Points on a hilly landscape, in no order, each with its height.
From any point a climber steps to the highest of the 6 points nearest to it. It stops when none of these is higher. Distance is the straight distance between rows; heights are no part of it.
<231>: [ 1.26 -0.67 -1.78  2.05 -0.29  0.84  1.39  2.66]  height 60.6
<432>: [ 1.49 -4.10 -0.63  2.41 -3.16  0.33 -0.38  1.63]  height 80.3
<75>: [-2.05  2.42  0.23  1.09  1.45 -2.31  2.18  1.86]  height 31.0
<572>: [ 0.58 -4.19  2.19 -1.66 -3.85 -0.77 -0.92 -5.97]  height 40.7
<261>: [-6.20 -0.52  3.76 -3.98 -2.97 -4.64 -0.61 -8.12]  height 7.8
<582>: [-3.64  2.99  1.81 -0.12  0.36 -4.40  1.25  1.42]  height 3.7
<467>: [ 0.10  4.91 -2.22 -0.26  6.10  2.91 -0.73  1.26]  height 22.2
<500>: [-1.59  4.44 -1.03 -0.28  4.76  0.97  1.47  2.30]  height 9.8
<265>: [ 1.69  3.79 -2.36  0.47  4.43  2.72  1.13  1.51]  height 14.7
<54>: [-1.17 -3.66  2.06 -2.82 -3.57 -1.32 -0.18 -7.74]  height 72.9
<149>: [ 2.55 -6.41  1.85 -0.62 -4.31  0.46 -1.61 -3.68]  height 19.9
<167>: [ 2.94 -5.66  2.02 -0.85 -4.40  0.24  0.72 -8.16]  height 43.2
<37>: [-5.59  0.76  3.44 -3.12 -2.89 -4.12 -1.55 -3.65]  height 36.4
<465>: [ 3.23 -2.14 -1.98  2.38 -1.84  2.52  1.70  3.02]  height 33.3
<299>: [-1.29 -2.31  1.95 -1.35 -4.16 -1.88 -1.28 -2.27]  height 1.3
<124>: [-3.34  3.88  0.33  0.00  2.62 -3.29  2.08  1.79]  height 16.2
<155>: [-3.81  5.27  0.54 -0.67  5.69 -2.78  1.44  1.39]  height 9.7
<562>: [-1.82  7.09 -1.75 -0.58  6.80  2.06 -2.47  1.98]  height 18.5
<206>: [ 3.71  3.57 -3.64 -0.03  5.34  5.26 -1.36  2.98]  height 21.2
<527>: [-1.88  0.47  0.85  0.99 -0.55 -1.98  1.60  1.97]  height 49.1
<585>: [ 3.60 -4.77 -1.30  1.97 -2.72  2.32  0.40  2.81]  height 12.9
<175>: [ 2.87  2.36 -2.57  0.81  3.53  3.91  1.63  2.47]  height 29.3
<279>: [-0.43 -2.80  1.32 -0.54 -3.04 -2.26 -1.87 -1.24]  height 13.9
<179>: [ 5.18  2.79 -3.73  1.10  4.78  6.62 -1.71  2.93]  height 39.4
<332>: [-1.35  0.04  1.43  0.60 -1.05 -2.23  0.78  0.97]  height 50.7
<271>: [-2.19 -0.59  1.44  0.21 -2.85 -2.84 -0.61  0.27]  height 43.8
<41>: [ 4.64  0.94 -3.12  1.29  2.14  4.70  1.77  3.17]  height 54.3
<186>: [-0.18 -2.28  1.06  1.29 -2.50 -0.97 -0.13  0.43]  height 33.4
<292>: [-2.33  5.25 -0.94 -0.91  6.00 -0.43  1.45  1.58]  height 12.7
<575>: [ 2.83 -5.08 -0.57  1.91 -3.25  1.34 -0.17  1.67]  height 31.6
<94>: [ 4.69 -2.72 -2.83  3.06 -1.59  3.89  2.14  2.82]  height 12.8
<161>: [ 5.01 -6.79  1.50 -0.10 -4.40  1.24 -0.07 -6.52]  height 26.9
<539>: [ 0.04  0.01 -0.53  1.18 -0.40  0.34  1.20  2.94]  height 73.9
<333>: [ 1.11  5.22 -2.62  0.31  5.75  3.98 -3.30  2.05]  height 16.9
<458>: [-4.23 -0.71  3.12 -2.93 -3.32 -3.67 -1.89 -5.10]  height 42.8
<401>: [ 1.05 -2.80  0.10  1.50 -2.98 -1.07 -0.92  1.55]  height 38.6
<188>: [ 3.06 -6.15  0.33  1.21 -3.44  1.34 -1.62  1.01]  height 27.8
<533>: [-3.70  0.20  2.12 -0.38 -1.86 -4.22 -0.27 -0.35]  height 41.5
<3>: [ 2.14 -4.21 -1.42  2.40 -2.62  1.54  0.14  2.31]  height 26.1
<388>: [ 3.74 -6.59  0.66 -0.05 -4.71  1.17 -1.56 -1.59]  height 16.4
<553>: [-1.32  6.44 -2.17 -1.20  6.40  2.46 -1.54  1.70]  height 65.8
<390>: [ 0.19  2.60 -1.53  0.32  2.97  0.99  2.09  2.35]  height 19.7
<328>: [-3.62 -2.04  2.84 -3.66 -2.73 -2.81 -0.39 -7.12]  height 47.4
<5>: [ 7.39  1.68 -4.05  1.13  2.97  7.30 -0.91  3.14]  height 44.5
<372>: [-5.23  1.69  2.81 -0.72 -2.47 -5.10 -1.61 -0.83]  height 36.2
<144>: [-4.80  3.27  2.62 -0.49  0.43 -5.41  1.92  1.23]  height 1.4
<437>: [-3.04  6.04 -0.36 -1.80  6.33 -0.24  0.18  0.70]  height 11.0
<247>: [-0.92  3.36 -0.60 -0.10  2.96 -1.44  2.45  1.92]  height 15.5
<560>: [ 0.63 -4.31  1.36 -0.47 -3.89 -1.30 -1.43 -3.45]  height 2.2

For each start below, name the point where the climber stops.
<265> -> <41>
<299> -> <539>
<94> -> <432>
<149> -> <54>

Call two points neighbours if one is among the 6 nearest of the other. Go from one point of each pair to the other, from neighbour to neighbour, staying as high as possible. Name the lowest point that can't be avoided.
<539>, <553> -> <390>
<432>, <539> -> <231>
<41>, <553> -> <467>
